Each row is a point on a landscape with many valleys, with its height.
A ball rolls from a point to the lowest of its 2 nearest points, and stops where none of them is lower. Distance is the straight distance between rows; heights are no part of it.
lebi: [ -2  -1   6  11  11  26 -15  20   3  37 -12 -18 -23 -24 -44 -26  17  28
 -24   6 -10 -17 -21  31]  height 4.21
Mima: [ -6   9   7  17  14  12  -8 -30 -33  -2   0  21  28 -34 -43 -27 -20  23
 -44   8  21 -33   0 -23]  height 4.97
fatug: [ 32 -12   1  16 -10 -34  25 -34 -35  -1  11  14 -16 -21  -8 -17  -4 -19
  -9  25  12   8  49 -37]  height 5.03
fufi: [ -3  27  19  15 -49  -6 -24  16 -11  33 -25  -6  17   7 -12   6   3  16
 -28  14  27 -12   4   0]  height 4.96
Revur: [  2   6  20  -4 -33  14 -24  -1   1  18  -7 -11  -7  20  -7  18   0 -17
  -4 -16  -5  -1 -23   4]  height 5.02
revod: [ 15   7   0  -1   9 -22  37  15  11 -20  12  20   1  -2  41  29 -28 -41
  29 -13  11  31  37 -20]  height 2.29
Bimis: [ 36   8  23   4  15 -24  27  -9   3 -55 -10  25  31  20   3  25 -37 -65
  22 -15 -13   7  32 -32]  height 5.86
bom: [ 27  18  14  -9  -7 -22   2 -15  -8 -38  -2  27  30  16  17  11 -21 -40
   4  -4  -3  -5  14 -14]  height 5.53
vezo: [-22 -31  -8   7 -19 -16 -19   0  29  47 -26  -7 -37 -20  14 -40   4  60
  10  -9  26  -4 -12  -9]  height 3.35
gezu: [-17   1  -7  -8  11  19 -18  -8  17   8  11  -2  -9 -30  -1 -19  -1  23
 -26 -10  16   7 -19   3]  height 3.96
Gumot: [  1  21  14  30  25  27 -10   1 -18  10 -18  11  37 -31 -49 -12 -10  27
 -51  -1  24 -33 -14  -1]  height 5.37
zer: [-17 -33 -15   1 -19 -20  -2  -9  14  24  -7 -14 -63 -10  11 -41  18  34
  17  -8   4  10  10 -17]  height 2.46
Durig: [ 15 -14  -1 -14  35  22 -29  -3  13 -39  16 -21  41  18 -24 -11  17 -32
  -6  10 -51   4 -41  35]  height 2.73
galaf: [ -2 -36  -6 -21  -1  25 -18  23  18  11  -9 -20  -2  30   1 -18  38 -24
  21   7 -27   7 -44  29]  height 3.37
getas: [-21   8  -4   2   9  -1  -1 -38 -38  11   0  17   8 -22 -20  -2 -23  38
 -21  17  36 -12   7 -31]  height 4.38
Ligu: [ -6 -28 -14 -14  15  26 -28  11  26 -26  23 -49  -1  31 -22   6  38 -17
  19  -3 -63  22 -30  35]  height 4.24
migun: [-13  -3  -1 -16  12  28   4  -3 -18   4  11 -28 -27 -10 -50 -36  11   3
  -9  30 -60  -4  19  24]  height 4.40
pabud: [-30 -23 -32  -4   1  13   5  18  21  19  19  -5 -23   6  52  -6   3  29
  24 -27  10   0 -49  18]  height 6.25
fubi: [-15 -20  -3  15 -12  17 -27  21  34  48 -34 -11  -6 -15   0 -15  18  50
  -7 -14  36  -3 -18   9]  height 4.07
rogop: [ 11   3 -26  14  15 -39  40   6   3 -14  31  25 -16 -26  50  16 -38  -9
  32  -9  25  31  49 -30]  height 3.19
med: [ 34 -18   2  27  31 -21  56  10  -5 -10  12  29 -21 -35   0   2 -11 -32
  28   4   9  42  56 -27]  height 4.65
turep: [-21  -2 -29  -7  12   4  21  -5  -3 -16  28   2 -23   3  44  13  -5  11
  20 -23  17  28   3 -11]  height 5.35
lopup: [ -9 -11 -14 -13 -30 -11   4  19  14  13   1   2 -20  28  58  17   6  -7
  40 -15   9   9  -8   6]  height 4.41
pozu: [-25 -37 -23 -20   4  31 -17  35  49  -9  22 -48 -16  12  -2 -17  38   5
  22  -7 -71   4 -32  46]  height 3.77
kiro: [ 26 -13  -4 -10  38   1 -17  -1   0 -56  16 -20  17  29 -24  -5  21 -49
  20   7 -54  18 -18  23]  height 3.27
zuda: [  6   8  24   3 -24  17  -2  -5 -20  -4  -7  10  58  43  -1  46   1 -15
 -14  -1   3 -23 -28   7]  height 6.44
zut: [-29 -27  -9  -8  11  45 -10  29  39  17   5 -37 -21  -4 -16 -12  36  24
  -3 -10 -45  -6 -35  45]  height 3.18
lipus: [ 12 -22  -2  -4   3  26 -44  22  16   8  -9 -28  14  13 -31 -23  35 -14
   1  13 -25   8 -34  36]  height 2.80
zis: [-11  34   3 -16 -45 -31  -9 -12  14   7   9   4  10  11  35  35 -17  10
   7   9  11  -1  43  -8]  height 5.25
ruded: [-31  51  14 -11 -26 -23   9 -24 -15   2  -9  23  63   5   4  28 -45  14
 -22  31  15 -56  40 -21]  height 5.54
gubu: [  4  19  10  18  -4   3 -27   7  16  33 -12   5  13 -34  -8  10 -15  36
 -37  -8  41 -15 -13   6]  height 1.88
gefev: [ 18  25  13 -16 -27 -38   1 -20  -5 -14   7  30  29  -2  23   4 -31 -23
  -6  20  11 -16  39 -24]  height 5.16
Tafe: [-12  13  14   6  -5   0  -2   3 -19  64 -27  -1 -20 -15 -16  -2 -19  34
 -19  12  25 -22 -29   1]  height 2.97
mazi: [ -7   6  11   6 -38   3 -19  29  16  52 -38  -8   2   1   7  11  14  37
 -10   2  36 -14 -17  13]  height 4.56
Dig: [  3  13  12   3  22  26  -4 -19 -19 -45   4   0  15   5 -43 -16  14  -5
 -24 -12 -34 -16 -10  14]  height 5.21
kekab: [ 30 -10   7  17 -16 -34  33  -6 -23   7  -3   8 -41  -3  -4   1   6 -26
  17  18  10  24  57 -29]  height 4.68
fuge: [ -1  15  11  -1  14  -9  39 -33 -26 -54  -8  31  17  -1  -4   3 -19 -13
  -7 -11  15  -5  41 -44]  height 5.85
nume: [ -8 -33 -27 -15  12  16  -7  20  28 -25  17 -36 -29  26   4  -9  33 -28
  43 -16 -49  35  -9  15]  height 4.64
sus: [  2 -15 -30   2  17 -19  27  18   0  -6  22  -5 -76  -9  22 -19  15  -4
  40 -13 -17  18   8   4]  height 2.33
Mepit: [  5 -15 -34   9  13 -55  44  -7   0   9  25  11 -50 -34  49 -10 -25  10
  25  11  25  27  28 -38]  height 3.93
Zep: [-20 -39 -16 -32   4  22   0  19  20   3  -1 -37 -32   9 -18 -45  29  -2
  36  22 -70  11  16  26]  height 5.22
kige: [-10  -5  -1  -5  14  -7  11 -12 -28  48 -15   0 -45 -19 -13 -30  -5  35
  -3  26   8  -9 -22  -2]  height 1.96
Bape: [ 18  14  23   5  -9  10 -19 -11 -24 -18 -11  20  45  18 -20   2  -7 -20
 -17  -3  -1 -22 -18   4]  height 6.23
sanu: [ 12  -5   2  22  38  55 -12  34  28  29 -15 -16  29 -32 -39   3  17  14
 -41  -8   8 -12 -24  36]  height 5.97
Luk: [ -9  41  16 -12 -36 -20 -18 -12  16   0   4  13  31   1  24  33 -23  13
 -21   1  15 -20  12   3]  height 5.60
kuz: [  5   7  14  12 -11  15 -24   0 -15  20  -3  -5 -17  -4 -38 -10   9   8
 -20  -3  -3 -13 -14  11]  height 4.63
nub: [ -4  38  15  17  -2 -14 -10 -11 -12  20 -13  16  27 -23 -10  24 -27  50
 -37   2  37 -35 -10  -5]  height 2.84
dumem: [  6 -40 -14  13 -12 -15  15 -17  -6  22   0 -12 -67  -7  -5 -31  19  -2
  28   5  -9  22  44 -27]  height 1.29
bot: [-16  21 -17 -11  -5 -18   7   0  -1   2  19  21  12   1  61  34 -18  29
   9  -2  28 -12 -22  11]  height 5.64
bagog: [  4  28  -7  -8  -2 -39  19  -2  -5 -20  21  33   3   1  58  27 -26   2
  16  -4  13  -7  14   2]  height 5.23
gab: [ 19  -2  25  -9  -1  -9  14 -13  -2 -43  -6   1  60  63  11  53   0 -54
   3  -1 -15   2 -27 -11]  height 6.82
Zato: [ -6 -15  -7 -24  21  20  20  15  -4  -9  10 -26 -43   4 -24 -25  24 -17
  23  19 -63  15  19  27]  height 4.86
birot: [  8  24  19  35  -7  16 -13  29  18  54 -31  -9  20 -19 -20  41 -15  29
 -41 -16  36 -27 -17  10]  height 0.62
Dok: [ -2  25  12   9 -23 -23   2 -38 -32 -30 -12  30  49  -7 -14  -7 -29   5
 -30  13  21 -37  41 -45]  height 5.52
luze: [ 25  -6   3  -5  30  -2  28  12   5 -34  11  12   1   8  16  13 -12 -66
  29 -15 -11  37  15 -12]  height 3.10
lolu: [-23  -5 -16 -12  -1   7   1  10  16  31   8  10   1  -4  56  11 -10  30
   7  -6  30  -7 -45  13]  height 5.98
sim: [-12   0   7 -10   1  32 -12 -12   7 -19  14   2  35  13  10  21   7  -8
 -21 -18   9   4 -35   4]  height 4.50
vunat: [ 11 -10   6  -6  14  23 -35  -5 -10 -21  -6 -21  42  25 -35 -12  20 -32
 -10  11 -17  12 -28  15]  height 2.06
Mez: [ -1  38  28   3 -45  -5 -25   7  15   6 -14  -1  55  14   1  33  -7   5
 -34   5  19 -20   1   7]  height 5.30
volan: [ 17  14  18   5  13   1   3 -13 -19 -61  -4  -1   8  29 -32   3  22 -30
  -9 -19 -29  -4  -6  -2]  height 5.50
kup: [ -4   3  17   7 -15  34 -26  23  16  21 -25 -22  35   8 -23   5  22  -2
 -37  -4  24   5 -32   9]  height 3.41
romal: [ 26 -14  -5 -11  32 -11 -23 -15   6 -54   4 -13  28  25 -10  -8   3 -58
  13   1 -19  33  -8  -6]  height 3.70
tuduk: [  8   8   0 -12 -44 -28  -6   6  15   4  -2   2 -13  21  42  26  -3 -19
  30  -4   4  19  29  -7]  height 4.85
Zire: [-17  23  -3  -1  -4 -18 -12 -19 -16  26  -6  15  12 -17  12  26 -25  59
  -6  18  40 -13  -5  -9]  height 3.61
Zisam: [-25 -21 -20  -4  20  21 -10  11  29  29   8 -13 -32 -29   7 -38   6  44
  -1  -5   0  -3 -32  22]  height 3.20
garol: [-20  -8   7 -16  -1  40 -20   6  26  11  -2 -15   7  -3  -6 -11  17  -1
 -24  -7  11  12 -36   9]  height 3.95
veg: [ 11   1  13 -10 -50 -10 -25   4   8  15 -13 -11   0  39  17  30   2 -29
  22  -6  -3  11   1   0]  height 5.17
gil: [-11   3   7 -11  20  40  -9  -1  -8 -16  10 -26   7   1 -51 -16  19   0
 -19  11 -52  -6  -9  33]  height 4.83
Vesi: [ 17  -4  14  -2 -10   8  -5  -5 -23 -19  -3  -2  23  50  -2  39  14 -39
  13  -5 -13   7 -20   8]  height 6.64
Sulap: [-26 -25 -23 -10   6  20  -7  16  25   8  12 -21 -46  -3   9 -31  25  23
  20 -17 -28   3 -25  28]  height 2.34
sivuf: [ 15  17  17   9   7  -4  19 -24 -33 -64 -21  19  27  22 -26 -12   5 -20
 -12 -13  -6 -13  18 -24]  height 5.79
lor: [-23 -30 -45  -5  12  -8  13  24  24  -2  22 -21 -66  -7  27 -52  18  18
  37 -18 -32  11  -2  13]  height 1.17
mapa: [ 35 -20  -9  18   9 -30  38  24  -2   1   4  17 -49 -12  15  -1   6 -35
  46   4   0  38  46 -12]  height 4.29
safus: [-19  34  10  -1 -14 -29  10 -34 -37  10  -7  23  29 -13  -7  12 -40  27
 -27  28  34 -34  30 -37]  height 5.01
kovud: [ -5 -11   2  -2  -4   8   6 -10 -22  26   0 -22 -58  -8 -40 -39  11   4
  -4  17 -32  -3  11   1]  height 3.86
zaki: [ 11  26  22  17 -25  -4 -23 -22 -16 -23 -18  26  66   3 -20   3 -30   1
 -32  -6  13 -43   9 -19]  height 5.93
lesip: [ -9  -7  10  21   3  14  -7  23   3  70 -34 -17 -39 -16 -34 -10   5  43
 -10  -2   6 -27 -35  19]  height 3.68
Godar: [-25 -11 -38  -6  11 -13   6 -11   1  11  16   2 -32 -14  45 -14 -12  40
  24  -6  28  18  -9 -14]  height 5.73
fepa: [  8  -1  -7 -16  -9 -24  12  -5   3  -8  10  11 -23 -12  33 -16  -7 -23
   3   5  18  27  23 -22]  height 4.23
notif: [  9   3   0  13  28 -30  53 -32 -20 -34  11  33 -10 -27   4   9 -26  -7
   2   0  19   8  54 -47]  height 5.44
ziro: [  4  26 -14   0  -2 -55  24 -16 -16  -8  12  28  -8 -10  44  24 -21  27
  17  20  25   0  39 -15]  height 4.78
vib: [  6 -19 -20  -5  29   7  24  28  13 -36  26 -15 -29  20  13   6  27 -45
  35 -18 -31  39  -5  11]  height 4.98
ledu: [ 28  -2   9  24  30 -31  62   1   1 -28   9  45   8 -34  10  20 -39 -33
  21  -5  13  17  62 -41]  height 5.04
gorip: [-14   4 -10  -9  11  17   5 -16  -9 -34  22  12  10   7  21  13   5   4
  -1 -21  15  15  -6  -4]  height 4.95
nim: [-12  44  23  -6 -34 -10   8 -15 -16 -14 -15  18  72  32   7  39 -25  -4
 -13  15   2 -44  22  -7]  height 5.92
reti: [ 19 -11  -3 -13   6  -8   9   2  -2 -11   9   3 -28   0   7 -15   2 -46
  20  -2 -12  27  13  -6]  height 3.72
bedib: [ -5 -32 -14 -13 -12  16  -6  16  11   7   5  -6 -15  33  33   4  26 -18
  37 -15 -13  15 -34  19]  height 3.90
mekul: [  0   2  11   1   2  36 -30   3 -14   0 -12 -14  43   4 -43 -27  15 -13
 -34  15   7   5 -17   4]  height 2.75
Maked: [ -1  13 -12  -1 -10 -45   3 -24 -23  23   1  18 -15 -16  28  11 -16  49
  12  27  33  -3  14 -15]  height 4.25
Saku: [  8  10   8  -9 -23 -18 -10 -18  -8   8   4  16  -1 -11  10 -10 -17 -10
 -13  13  18  -1  16 -19]  height 4.72
rus: [ 14  12  18  34  21  41 -15  22   3   7 -23  -1  60 -14 -43   8   6   8
 -49 -12  21 -27 -25  16]  height 5.68
Buze: [  1  -6 -10  -2  14  -6  11 -10 -18   6  20  -2 -67 -12  -9 -17   7   9
  14  -3 -25   2   6   6]  height 3.21
zumef: [  4 -17  -1  26  30  55 -10  50  41  42 -19 -36   4 -23 -45   7  36  26
 -23  -8 -20 -18 -21  52]  height 6.22

Call two points neighbours if one is among the 2 nearest of the other. Go from one point of each pair to the other, from neighbour to neighbour, staying as low as possible. Name the highest point that can't be avoided.
birot and dumem: mazi
lor and kige: kovud
vunat and lor: gezu

Write out the way that a ball takes from each point below.
Godar: turep gorip sim garol kup mekul vunat
veg: tuduk lopup bedib galaf lipus vunat
Luk: zis tuduk lopup bedib galaf lipus vunat
Zato: migun kovud Buze sus lor
